A landscape with many valleys, sampled at points; each row gives a point and its height.
From any point a ball rolls to the lowest of the 2 points nearest to it. It stops when none of these is lower. Distance is the straight distance between rows; heights are no part of it.
Siv height 495: [ 23 -10  10   4 -18 -20   5   0   1  26   2  -4  -1  10  18   1  -1  17
   6   4   8  13   2]
pidom height 454: [ -1  -3  -1  -8  -4  -9 -17  -9  -3  -5  -5 -13  -9  -9 -14   1  11 -10
  -2  -1  -3 -15   8]
motog height 401: [-16   6   1  -9  16  -1 -10  17   0   0  17   5   2   4   0  -8  -9  17
   0   5  -1 -14 -22]
Bopu height 409: [-32 -13  -1   5 -13  12  -2 -11  -9  -3  15   5  -7  -6   3 -23  -1   8
  21  -1   4  20  -6]
Lum height 669: [  2   4  13  -7  21   4 -12  -4  15  11  -1   7   5   3   4  11   6  -5
 -15 -15  19  -5   9]
mefa height 890: [ 10 -16   2 -10 -36   1  20 -19 -18  14   5  14  -9  -9  12  -5   2   7
  -9 -17   4   8   4]
dep height 466: [ 43  -1 -14  -8 -11  -3  22   3  -2 -13  -6  -2   7  13  12  13   4  -8
 -16 -16 -19  -6  12]
giz height 475: [ -9  17   3   8  12   3   5  11   2   2 -10  -5  -2 -16  21  22  -4  -9
  21  10  -5   2  -2]
Ton height 477: [  2  12 -15 -12   7  -1   0 -10   4   8  -5 -12  15   1  16   3  13   0
 -19   5  -4 -14  -7]
pipa height 453: [-20  21  10  -5  26  -8  -1  11  -4  -1  13   2   0  -8   5  10 -15   1
  -7   9   3  -5 -10]
duril height 379: [-18   7  -9   1   4 -11 -14 -22   6   3   3 -12 -12 -11 -24  11 -10  -9
  -3   6   3  -9   0]
nomat height 394: [  2  19  11 -12  32 -15  -5   9  -1   5   8  -5   3   1  13  16 -19  -5
   4   8   8   2  17]
vor height 750: [-13   5  11  11  16  12 -14   2 -12 -10  -9 -15 -30   5 -10   3   9 -21
 -30  -9 -12   0  11]
zuzi height 344: [ -4  18  -7  -8  19  17 -11  -8 -22  -9 -11 -33  -6  13   3   3  -2 -15
 -12  14 -19   6   8]
gisi height 430: [  4  -4 -21  -1   5   2  -6   2  -3 -15   1   9  -3  -3 -15 -11 -12  -1
 -19  -1 -17  -5   9]
Rami height 463: [ 11   4   3  -9  18   4   8   7  11  12  10  10   9  19  14   1   4  11
  11 -14  15 -13 -24]
Kepa height 322: [ -6  -5   0  10  -7 -13 -17   3  13 -15  11 -13  16  16   5 -15  -4  12
  13  10   0   5   7]
pobis height 337: [ 23  -6 -14   5 -15  11  15   0   0  -4   3  -6   3  -9 -11  -2  10  -1
   2   0 -19   0 -12]
bip height 824: [-11   6  -2  17  12  -6  -8   8 -15  -6 -11  11 -27   9   9 -12  -7 -17
  -7   0 -20   0  10]
dalas height 234: [ 14   1   7   8 -18   8  -1  -8   0  11 -14 -11  -3   1 -16  22  18 -10
 -28   2 -17   0   9]
ruf height 279: [-11   6  -2   1  -6   0 -25  11  -2   0  -7  -5 -19  19   8 -11  23 -14
  -6  -5 -25  10   6]
vubim height 553: [ 32   7 -11 -10  12   4  21   4   1   3  -8 -26  15   3  17  28  -1  13
 -11  -2   5  -8   3]
Kov height 655: [  6 -12  -1  -9 -14  -6  -1  -9  -4  20 -14  20  -6 -11  -1  -7   2  -6
  18  12   2 -11  -5]
timu height 499: [  5 -14   8  -1 -10  -7  20   0  22   1   3   5  18  -6  -6  11  10  13
   5  -2  31 -19 -15]
Gepu height 855: [-17  18  -4  13   1  -4   0   2  -5 -17  -7   8 -17   7   2   0   2 -23
  -2 -19  -3   1   1]
pila height 280: [-13  -5   4  -3  18   9  -2   9  -2 -23  16   2   5   3  -6  -3 -12  22
  11 -14  15 -19 -13]
kula height 471: [ 11 -22  18  17 -15  -3   7   6 -11   9 -14  21   6 -14 -11  -6   5  10
  -1  11   1  -7  12]
salib height 590: [ -9  -4   3  -6  -8 -12  -1   1 -23  -7   2  16 -12 -14  -6 -15 -21  -5
   3   9  -9   0  10]
moliv height 539: [-22  16 -13  -9  25   3  -5 -10  -9   7  -9 -12   7   7  33   8  16   4
 -14   5  -3 -20  11]
nas height 502: [ -7  -7   1  -5 -11 -13  19   2  10  -3  26   8  15 -22 -16   0 -13   6
   3   6  13  10 -11]
Mudev height 620: [  0  -2   9 -12  24   8 -15   4  10   0   7  12  -7   8 -10 -10  -4 -16
  -8  -5   9   6   8]
dasin height 398: [ 13   6 -10  -4  -1   5 -13  16   3  -4 -12  10   4  21   7  -7  14  -3
 -16  -5 -22   4   9]
faro height 408: [ 10   9  -1  21   3   4  15  -7   7   0 -11  -6  11  -9  24   4   3  -4
   5  -1  -3  -1   4]
Dav height 422: [ 17 -12   0   7  -1 -10 -15   5  10 -16 -11 -15  20  13  10  -7   7   5
  14   3   3 -14  13]
dum height 577: [-14  -1   5  -1  -1  -5   3  -6  18   9  11   8  -6 -15  26   0  -3   9
  10  -7  11   1  -4]
zovem height 343: [ -4   2  -3  14 -10   2   5   3  -6 -10  -7   6   6  -8 -10  -1  -1  14
 -20   6  -9  -3   3]
Bul height 476: [ -1   9   4 -14  -7  12  -3  -8 -20  15  -7   1 -15  -9  -9  -4 -16   5
  13  14  -5  13 -11]
lalal height 152: [  7  -7  11  -5  -9   0  -7   5  13   7   1  13  -5 -21  -2  11  -5  16
  -1   4   4  11  15]
rodov height 181: [ -4  13   2  -6 -20  -2   3  -5   2   3   8 -16  12   5 -24   6  -5   5
  -5   8  -1  24 -13]
radim height 803: [ -4   1  10 -11 -12   6  15  -6   8  -1  -1  15   2  -1   6  -1   9  -5
  -8 -27  21  -1 -13]
zusu height 681: [ 12 -32   2   8 -15 -20  17   2  -7   2  33   3  10   2  -7 -15  -2  14
  16  -5  14  12   6]
gita height 490: [-28  14   5   8  13  14  -5  -4   0   0   1   7 -14  -3  26 -11 -12   4
  11  -7   1   5  -6]
Zafi height 214: [ -8  22 -22  -8  31  -5   8   7  11   0   2 -11  13  11  -2  33  -3  -7
  -4  -2   2  -7  -4]
buzo height 413: [-11 -13  12   8 -17   2   7  -6  21 -17  -7   5  26   7  -8  -1  14   1
  15  -6  28  -8  -9]
Dizad height 246: [-12   7 -16   9  23  14 -13  -8 -11 -16  -7 -25 -21  17  -3 -13  -8 -19
   1   5 -14   1  -4]
Todu height 603: [ 13  -4  10  -3  10  -4  -8   7  -6  23 -11  -6  -9  -6   1   4   0   5
  25   9   4 -13  -7]
Beru height 93: [-19  -6  -8  15  11   9 -14   0 -15 -16   1 -10 -25  17  -9 -25  -3  -5
  19 -10   0  -3  -9]
gofup height 696: [-25   7  10  -7  13   2 -14  -1  14  -9  -9  15   8  -4   7 -11   4 -14
 -21  14   9  -8  -2]
fam height 480: [ 12   9  -5 -17 -10   2  -1  24  -3  -9 -14  13   9  15   4   3   1  -2
   8  -4  -3   3  -2]
Vomo height 426: [  8 -10  13  -2 -16 -20  -8  -6   0   9  14 -17  12  10   2 -14  -1  23
   8   8   8  11   8]
nelut height 388: [ -8 -29  10   9  -9  12   2   5  -8  14  -1  22   5 -22  -8 -16   3  21
  -9  25   5   5   3]
zur height 227: [ 25   1 -19  -8   5  12  25  -2  -1   2   0  -2   2  -4   1   1   2  -9
   9 -16  -3  -8 -28]
Peram height 752: [-23  13  -1  -5   3   3   8 -16  16  -4 -12  14  14   3   5   2   8 -15
 -10  -9  15 -13 -13]
puboz height 564: [ 17   2  -3 -11  32   0 -11   6   3   4  -4   0  -1  -1 -15   8  -1 -21
  -5   3  -2 -18   4]
nele height 105: [ -6   2   7   9 -15   9 -13   5  -4  12 -18   0   1   6 -19  -3  18  -5
 -21  20 -18   8  -5]
vevof height 289: [ -9 -15  -1   9 -10   1  20  -8  16 -18   7  16  13  -2   6  -7  -3  -5
  28 -21  25   0  -5]
Leno height 536: [  6   1  15  -9 -12  -6  14  -3 -32  11   0   9 -13 -25 -10   1 -13  -2
   5   4  -6  -2  -7]
sur height 406: [  2 -11 -15  -6  -9 -11  17   2 -13  -6  15  13   4 -15 -14 -10  -8  12
   3  -6  -1  -8 -11]
Mag height 120: [ 12  13 -15   5  15   4  12   4  -3   1  -7   1   3  10  -1  18   0 -11
   0 -20   0  -7  -7]
nupal height 410: [ 27   4 -15 -21  -6  -1   5  -7 -10   8  -9 -14   8  13   2  10   5  -1
 -18  -5 -18 -12  -4]
zot height 734: [ 22 -33 -11   1 -17  -7  10  -1   0   2  17  -3  13  10 -25  -8   1  23
  -5  -4   8   6   9]
dupu height 107: [-27 -15   1  13   6  12   5  -7   4 -24  13  13   4  -2 -14 -10 -15   8
  22 -10  23  -2   0]
gogev height 106: [ -2   0   2   7  -8  13 -18   2  -4  -1   0  -3 -18   1  24 -21  10   3
   4   5 -26  11  11]
mos height 253: [  6  -1  22   8  -4  -7  -4   4  -2   4  -2   4  -7  -5 -11   3  -6  -8
   4   9  -3  20  12]
gusag height 278: [ -7   6  -1 -11  -2  12 -21  -2   0   0  -1  -8  -1   6  23 -17  -4  21
  -1  -1  -5  14   8]
vav height 333: [ 20   8   0  14  -2  -3  33   6  12   5   5  -1  10  -7  12  13  -7  -3
  10  -5   4  13 -19]
lemuk height 538: [ -6  -1   5   1   1   5  -9  -6  13  -1  11 -14  -7 -10   3  -3   5   0
  18  -6   5  -5  -3]
gika height 489: [  3  -2   4  24  12  -5  -3  -3  15  -2 -12 -18  19   9   7   8   0   9
  25  16   9 -15   1]
Tuma height 395: [ -7  11  -5  -7  -9  20  -1  -9  -7   0  -6   5  -9  -3  16  -1 -20   5
  12  -3  -2  24   6]
nedo height 335: [ 31  -4  -9  -1 -17   5   3   6 -15  -6  -7  -3   1   7 -19   7  16  -5
 -16  -6 -33 -11  -5]
zise height 296: [ -6   6  -6  -4 -12  -1   4  -4  -8   3   9  -5   3   2 -13  -2   2  20
 -10 -13   2   2 -13]
Pipu height 610: [ -5 -28  -2  10 -13 -22   1   0   8  13  14  12   7   8 -16 -12  12   1
  25  -1  13   1  -2]
nug height 396: [ 21   7   7   3  16  -7  28   5   2  12  15  -2   2  12  22   5  -9  -1
  10 -16  13   3 -17]
koz height 417: [  3  21 -14  -9  38  16   1  -4 -12   8   1 -24   3   9   6  20   8  -6
 -21   5 -14   8  12]
risi height 537: [-21  11  -1   8  20   7  -9  -1  11   5  -8 -10 -13  -7  11  16  -3  -8
  34  18   3 -17 -15]
gul height 515: [  9  -3 -20   9  22   9 -12   0  17 -10   6  -7   2  -3  -2 -11   6  -7
  -4   2 -15  -7   8]
kodil height 262: [-14 -11   7   4  -9   7 -10  -2 -21  -8   8  -2 -16   7 -17 -19  -3   9
   9 -13   6  10   5]
Vibo height 563: [  4   2  -1  -3 -11 -13  20   3  28   9  -2   7   7 -13  14  28   3   8
 -12  -4  22 -12 -11]
fozan height 534: [-19 -30  -4  12 -16 -11  -4  -8  -6   5  17  11 -14  -9  -7 -20   4  -5
  21   8   1   8  13]
davoz height 511: [ 32  16 -14  -8   2 -10  14   5   4  -9   2 -14  18  10  18  15  -8  -5
 -10   2 -13  10  13]
buseg height 711: [ -3  15  14   2  18   3 -10  -1   0  11   0  -8 -16   1   3  14   7 -19
 -22 -16  -2   5  12]
sipe height 264: [  2 -17   9   2 -20  15  -8   0   6  16  -8   7   7  -2  -9 -12  15  18
 -15  13   0  14   3]
fur height 254: [  7   0   1  15 -15  -4  11   2   7  -5  -2   0   8 -11  -7  17  -6  19
  -8 -11  12   7  12]
Rekav height 849: [ 13 -10  13  -6 -15  21  19 -10  -3   2   2  15  -5 -16   2  -4   7  -9
 -10 -15   1  11  -3]
lavuf height 284: [  3  10   8  -1 -25   3   4 -19  -6  13 -19 -10   3   2 -10  13  -2  -3
 -10  -1   3  16   2]
fisa height 332: [  9  17   4  -6  10 -13  -3   5   0  -6   9  -5  -2  -5  -5   9 -14 -13
 -10   7 -14  12  15]
miziv height 551: [ 17 -14  10  -8  -9  -3   6  11  -7  27   4   5  -3   2   7  -1   4  22
  25  -5  13   1 -14]
Kiper height 35: [-19  15  13  -3 -14  -3  -5   1  -5 -19   1  -3   9   6 -16  -6 -12  -8
  -5  11   3  28   2]
fem height 789: [ -4  -5   1   3  12  15 -16  -2 -17   3 -13  -3 -42  -5  -1  -3   3 -15
 -12   4 -23  -9   7]
Fute height 518: [ 28  -8   1 -23  11 -11 -14  -2  -4   3   5  -8 -10 -10  -9   1   3 -12
 -11   4 -16 -22  10]
tad height 193: [-26   3   0   9  -3  -6 -14   2   6 -34   3  -5   4  17  -9 -14 -16  -1
   8  11   5   9   7]
rep height 542: [ -1 -26   8  13 -25 -24   4  13   1  15   6  21  12   2 -15  -5  18  11
  -3   8  10   2   5]
vasa height 633: [-26  -1   0  -2  -3  -8 -10  16   0 -20  -9  20  -1  -5   1 -19   6  -5
  -7  21  -1 -18  -2]
pebo height 555: [-13  11  -2  -8   0  12 -12  21   5  -9 -24  20  -3   7   3  -1   2  -9
   5  18  -4   1  -4]
fis height 298: [-11  15 -18   2  21  -6  -4 -19  23   6   8 -15   5 -10  -3  24  -8  -8
  -5   5   1  -4   4]

For each start below, name the point where the ball stops.
bip -> Mag
Rekav -> gogev
Todu -> Kiper
mefa -> gogev

Call two points neighbours if one is among the 2 nearest of the other. Go from one point of each pair to the other, from neighbour to neighbour, staying as low as possible. Name the highest point that can't be avoided.
dupu / lalal -> pipa
nedo / gogev -> dum
nele / Kiper -> lavuf
Mag / nedo -> pobis
